A landscape with many valleys, sampled at points; each row gives a point and its height.
A ball rolls from a point to the lowest of its 2 nearest points, and stops where none of them is lower. Distance is the straight distance between rows; heights are no part of it.
z_645 h=328: [-18 -66 -39  33 -22  17  -7   6 -34   1 -23 -32 -26 -40 -41  22  19 -28
 -13 -18]
z_255 h=401: [-49  25 -13  49  14 -11 -27   1   1   9  34  24   0  23   5   5  17 -21
  29  -9]
z_589 h=574: [-54  -9 -25  15   4 -19  -3  37  25  -2 -19   7  13  24  11  13 -35  -8
  35  35]
z_347 h=572: [ -1  33 -16   1   2 -39 -34 -25 -16 -30  51 -11  33 -39 -10 -19  -4 -16
  27   3]
z_566 h=313: [-16  10 -20 -33  19  -1 -11 -17  37 -15  39  -1   1  33  47 -11 -20   5
 -10  26]
z_48 h=460: [ 31  17  18 -23 -55  19  14 -20 -15  -4   9 -33  57  33   1 -39  19  20
  11  37]
z_905 h=336: [ 11  30 -27  -8  48  11  34  30   2  35   1  16 -26  23 -38  47 -60 -16
 -23  14]
z_894 h=551: [ 13  38   6  19  22 -57 -30 -52   4   5  22  -1  -1 -49  15 -18  23 -67
   3 -31]
z_532 h=264: [ 54  25  79 -17 -28  21  31 -31  15  21 -10 -41 -46  27  13 -24  -3  21
 -16  36]
z_400 h=447: [ 36  -1  22  -8 -53  34  13  15 -10   5 -17 -25  25  41 -23 -16   6  37
 -13  42]
z_277 h=368: [-18 -55  -6   9 -15  57  17  47 -37   2 -36  -3 -19 -28 -56  31  14   3
  12 -15]
z_847 h=314: [ -5  -5 -20   0 -13 -28 -22   2  11 -22  22 -19  -1 -14 -34   1  -5  22
   9   4]
z_373 h=384: [ 40  40   0 -18  37  -3  45  -4  19  38 -15  -2 -31  20 -18  28 -68 -16
 -50  16]
z_615 h=392: [ 23  12  40  34 -17   1  25  13 -19   2 -10  12  -1 -15 -39  -4  35   9
 -27 -18]
z_555 h=486: [ 40 -20 -44  -4 -10 -22 -26 -20 -26 -42  20 -23  62 -40 -15  -9  50 -12
  -8  -1]
z_653 h=415: [ -6 -17   2  51  28  18  25   9 -12  30  -6  -2 -11 -45 -62  12 -20   5
 -24 -15]
z_216 h=204: [ -1  -8 -30  37  22 -19   0  29  11  22  -4  -5   2   0 -51  26 -40   8
  -5  31]
z_497 h=480: [  8   6   8  65  42 -24   1 -34  19  51  -8   1 -48 -21  -9  10  -7 -67
 -29 -42]
z_120 h=334: [ 32  21  65   0  10  21  44 -33  30  49 -11 -35 -34  17  16 -15 -31  13
 -29  51]
z_490 h=232: [ -3  -5 -39   3  22  20  12  60 -21  19 -28  21  -4  24 -32  49  -6 -16
   0  10]
z_914 h=656: [ 19  20 -11   4 -18 -18  -4 -35 -48 -34  17  11  49 -22  35  -9  93 -41
  -2 -18]
z_460 h=509: [ 47 -15 -15 -38 -15  -5 -23 -10 -11 -37  12   2  37  27  21 -15  51  47
 -13 -10]
z_138 h=351: [-36   3  16   7 -36 -10   2  33   9  30 -20 -30  45  31  16 -11 -22  14
  37  82]
z_59 h=477: [ 25   2 -26 -18  -7  -6   4 -30  -6 -45  12 -15  78 -17 -15 -16  14 -37
 -13  12]
z_762 h=536: [ -5 -37 -18 -27   3  -3 -40  23   1  -5 -19  23  71  47  63  -6  40  49
  12  22]
z_451 h=641: [ 45  12 -15  41 -10 -44 -20 -13 -30 -19  -1  -3 -24  -6  27  13  81 -16
 -30 -25]
z_799 h=346: [-29 -50   8  30 -42  31   6  36 -38  -1 -28 -10   7 -30 -45   6  41  12
  33 -11]
z_709 h=519: [ -7  24  43  13  18  11  16  -1  22  20 -13  20 -59  -2 -11  -4 -37 -19
   0 -46]
z_13 h=278: [ -2 -32 -50  13  17  -4  -2  51  -2   6 -36   4  34  32  -4  45  -9 -13
  -2  27]
z_136 h=295: [  4 -15  -2 -54 -20  24  -8 -20  10 -15  24 -39 -64  23  29   1 -23  49
  17  22]
z_533 h=257: [-30  23  50  24  26   1  40 -46  33  48  16  12  35 -23 -16 -34 -67 -49
   0 -16]
z_104 h=247: [ -5 -23 -22 -71  10  38 -18  19   1   4  -4 -20 -57  28  37  20 -35  52
  19  19]
z_144 h=512: [ 36  17  37   3  14 -41 -18 -23  49  18 -35  20 -44 -54  -2 -31   2 -37
  19 -46]
z_342 h=482: [ 25  12  35 -12   1 -12  21 -19  37 -19 -43  21 -39 -37   8  -8   6 -44
 -10 -39]
z_358 h=241: [ 42  35  10 -25 -25 -30   1 -34   4  -2  15 -45  19   9   0 -30 -10  12
 -19  38]
z_240 h=534: [ 39  37  18  29  15 -55 -21 -38  30  31 -14  12 -27 -57   9 -17  18 -53
  -5 -32]
z_506 h=584: [ 10  14  19   0   5 -15  -6  -5   5 -31   5  19 -44 -17  -6   9  18   3
  -6 -47]
z_897 h=329: [-14 -19  -7   0 -28  -5  17  26  11  16 -40 -22  66  26  -9  -1  -9   4
  16  56]
z_159 h=119: [-40 -11   3  29  15 -15  -8 -37  24  25  35  -5  11 -50 -44 -15 -50 -32
  31 -14]
z_890 h=305: [ -7   1 -24 -16 -32 -11 -15   7   1 -16   4 -10  67   3   1 -23  15   2
  27  33]
z_242 h=178: [  0 -38 -29 -29  13  43  -8  29 -18 -31  -3  37   1  19  28  29  41  23
 -13 -25]
z_269 h=649: [  8   7  -5  14 -11 -31 -16 -34 -38 -10  14   1  -6 -21  54 -11  94 -36
 -24 -37]
z_139 h=522: [ 29 -19 -17 -36  -5  21 -24  -6   5 -25   5  14  50  61  52 -11  32  50
 -19  16]
z_865 h=300: [-29 -12   6  11  -5  34  43  36   0  44 -34   0   7  35  -8  10 -58  17
  10  55]
z_702 h=408: [-55  17  48 -10  -4  32  34 -28  23   1  11  27  -2  -6  -7 -27 -61 -32
  24 -26]
z_784 h=373: [-20  40  57 -17  -8   7  24 -39  14   3  12  -2  13 -14   3 -47 -42 -17
   5  -6]
z_299 h=238: [-13   7  27 -19 -35   8   0   8  -9 -33  25  23 -21  29  16 -10  18  37
  14 -22]
z_229 h=496: [ 55 -28 -35 -11 -18 -27 -29  -8 -23 -52  23 -14  34  -9 -12   0  57  29
 -15 -24]
z_858 h=301: [ 23  46  24  -3   3 -19  15 -18  25   8   0 -18  -9  29  -5  -9 -29   3
 -28  30]
z_305 h=393: [ 10 -38 -41  26  -3  35  -8  50 -52  21 -29 -14 -22 -10 -55  49  36   4
   0  -7]
z_638 h=284: [-14 -31 -42 -35  14   4  -6  -3  32 -19   8  13  51  29  51  -3 -12   0
 -11  22]
z_447 h=483: [  7  37  78   1  14   3  17 -17  41  47 -31  15 -41  -6   8 -37 -55  -1
   3 -35]
z_512 h=377: [  3   9  44   8  12  43  76 -24  14  47 -13 -14  -7  15  -8 -16 -57  22
 -22  35]
z_850 h=187: [-41  -4   8  23  24  -4  20 -49  39  17  25  21  17 -25 -27  -4 -49 -59
   3 -20]
z_662 h=235: [-48 -35 -51  21  36 -31 -32   2  25  -3  17   0 -11 -22  -6  23 -19 -17
  31   3]
z_391 h=618: [ 23 -14  18  -3  13 -10 -16 -14  -3 -17 -15  30 -56 -34  59   4  69 -22
 -25 -60]
z_163 h=382: [  2  -4  14  46  11   8  40  16 -10  17   3 -18  28 -44 -56 -19   2  42
 -15   3]
z_549 h=175: [ 63  25  41 -42 -30  -9  11 -48  12 -10  12 -56 -23  15  12 -23   2  20
  -9  34]
z_942 h=544: [-24  38  26  22  15  -2 -19  -7   9   9  25  20 -42   6  -3  -2 -32  11
  12 -35]
z_797 h=396: [  9  58  53 -16 -16 -19   1 -34  26  13  16  -2 -33  35  59 -33  -8  -4
   8   8]
z_548 h=221: [-16 -74 -19 -37  23  39 -11  17  -8 -21 -16  30  34  -1  43   9  16  21
  -2 -14]
z_929 h=307: [-16 -36 -27   4  -3  -1  21  32  18   5 -53  -1  77  46   8  33 -27 -23
   5  35]
z_936 h=630: [ 31  -9  -4   3  18 -11 -15   2 -14 -34   4  21 -30   0  43  19  73 -12
 -42 -35]
z_891 h=290: [  8  24 -22 -21  36  29  51  53 -25  51 -17  26  -8  24 -47  54 -20 -20
 -25  15]
z_427 h=319: [-34 -14  21  -4 -49  27   9  22 -20 -16  -1   9  21 -21 -27 -21  22  15
  43  -3]
z_379 h=365: [ 37  46  42   7  17  -7  42 -10  22  22 -35   6 -35  12  -6  -2 -40  -2
 -40   6]
z_298 h=459: [  2  -6 -13  41  28 -10 -12 -30 -14  34  -3 -12 -77 -41 -23  36 -21 -43
 -21 -55]
z_648 h=258: [-38   7 -10 -19 -10  35  13  57   1  36 -29  -2 -14  61  25  26 -42   9
  30  45]
z_17 h=298: [ 30  19  -1  -6 -26 -41 -13 -13   1 -16  24 -38   5 -31 -51 -20  -4  36
  -5  12]
z_543 h=356: [-10  57  14 -22   7 -23 -20 -29  26  -9  42   9 -17  27  57 -30 -14  15
   4   5]
z_585 h=344: [ 35   4  22  26 -14 -28  10   3 -16  -1  11 -34  24 -42 -74 -25   7  57
 -21  16]
z_307 h=424: [ 30  23  35   8 -28  10  28  17  -1 -13 -17  -2   0  22 -25  -7   9  27
 -32   8]
z_899 h=327: [ 12  25 -30  12 -31 -30 -31   5 -42 -18  22  -4  85  -9 -15 -12  29 -10
  36  29]
z_812 h=196: [-24  24   0 -28  -4  49   3  42 -11  14  -4   9 -52  62  24  19 -25  34
  23  25]
z_489 h=271: [ -3 -31 -67  34  35 -36 -25  32 -14  19  -2 -16 -24 -19 -53  45 -26 -16
  10  12]
z_341 h=265: [ 11  16 -20  21   9  -8   1  23   7 -10   1   3   9  29 -23  15 -18   4
 -25  15]
z_553 h=289: [  3  -7  10 -21 -48   0  -9   2 -24 -40  20   8  27  -4  -3 -21  35  25
  24 -11]
z_981 h=256: [  6 -49 -32 -43  -7  18 -13  19   3 -30 -27  -6  28  18  15   6   1  38
   6   2]
z_188 h=255: [-32 -71 -27 -41  34   8 -17  22  17  -5 -25  29  59  23  66  20  -3  17
  -1  15]
z_707 h=188: [  4 -37 -26 -69  23  30 -14  18  -6  -8   1  13 -19  34  44   8 -16  58
 -18  -1]
z_84 h=186: [-55 -34 -20  30   7 -11 -23 -12   7  13  20  -8 -11 -47 -33   5  -6 -18
  46 -20]
z_887 h=277: [-41 -34 -51   9  51  -7 -32   7  15   2  24  12 -59 -26  13  41 -25 -17
  12 -26]
z_772 h=456: [  0  -4  33 -27   5  26  38 -21  16 -49 -26  30  -7 -19  27 -11  15 -48
 -19 -40]
z_267 h=282: [ -6 -38 -25 -36 -17 -17 -31  17   2 -26 -11 -20  62  -3  24  -9  15  35
  30   9]
z_688 h=361: [ 32 -13  11  32 -26  16  17   4 -39 -13 -23  -9   0 -20 -35   7  61 -17
 -38 -33]
z_715 h=323: [-24  -8 -42  10  65  -6 -37  20  -3  -8  37  30 -50   6  38  36  11  -3
  -2 -21]
z_939 h=325: [ -2  52  70  12  21  -7  32 -31  15  45   9  -4  32 -30   3 -54 -41  -8
  -3 -10]
z_338 h=330: [  5 -11 -17 -39 -14  -3 -14   0  11 -27  14 -31 -29   7  -3  -1 -20  41
   7   8]
z_315 h=604: [ 26  -5  32 -31   3 -24 -11 -19   2 -44   2  26 -41 -44  40  -4  47   8
 -10 -54]
z_591 h=101: [-15  10  25 -36 -32  62  23  37 -19  -3 -13   8 -53  37  -7   5 -31  48
  12   2]
z_441 h=436: [-42   5  27 -22   1  29  34 -37  23 -34  -3  30   1  -8  25 -21 -18 -43
   2 -35]
z_417 h=164: [ -1   3  22 -20 -58  22   7  16 -12 -13   5  -1 -35  29  -5 -15  -2  68
  29  -4]
z_366 h=343: [  4 -54 -17  25 -43  32  11  -4 -50 -13 -26 -27   7 -35 -32   7  62 -23
 -17 -18]
z_564 h=437: [ 17  59  81 -10 -17 -10   3 -31  32  41  -5   6 -35   6  24 -44 -30   0
  16  -1]
z_205 h=109: [ 25  -8 -20 -60  -1  46  -4  33 -21 -30 -15  17 -24  35  17  23   6  38
 -20 -24]
z_294 h=379: [-47  27 -25  71  11 -24 -31 -13 -14  27  34   5  29  -7 -13 -11  25 -50
  27  10]
z_356 h=469: [ 35  27  -1 -24 -38   3  11 -25 -28 -21  15 -24  84  -7 -11 -43   5 -15
   0  43]
z_835 h=565: [-16  17  19  22  -1   5 -24   9 -12  -3  16  25 -72  -1  -5  15  15  16
  20 -50]
z_633 h=369: [-17  30 -27  29  27  -8 -17  11   4 -15  25  34 -24  32  20  21   8 -11
  -8  -9]
z_751 h=339: [ 13  -5   7   1   0  35  51   7   7  42 -19 -22   6  16 -31   8 -57  14
 -31  51]
z_161 h=563: [  4  25 -15  -7  25 -47 -31 -47 -14 -30  53   4  20 -55  24 -12  18 -37
  10 -23]
z_212 h=440: [-25 -18 -12  63  15   4  -5 -19 -14  32   2  -8 -34 -33 -40  23  -2 -36
 -14 -22]
z_147 h=306: [ -8 -67 -58  17  16  -3  -8  30 -19  11 -26 -27 -15 -33 -43  55  -9 -19
  10   1]
z_619 h=562: [-60 -11 -20  13   9 -23 -27  26  19  -9   7  17  19  18  43   2  17   9
  38  17]
z_198 h=355: [-26  19 -32  49  -7 -39 -35   8 -24   5  21  -9  47 -15 -15  -2  46 -28
  33  30]
z_694 h=550: [-33  -7 -25  -3  15  -8 -33  38  15 -13  12  37  51  38  69  -2  27  20
   3  27]

Two balls start at each pair of points below. Name the first point that both come to, or write none.
z_342 and z_709: none
z_255 and z_161: z_159
z_936 and z_894: none

For each start below, name the point where the ball stops.
z_451: z_205
z_694: z_216
z_240: z_159
z_447: z_205
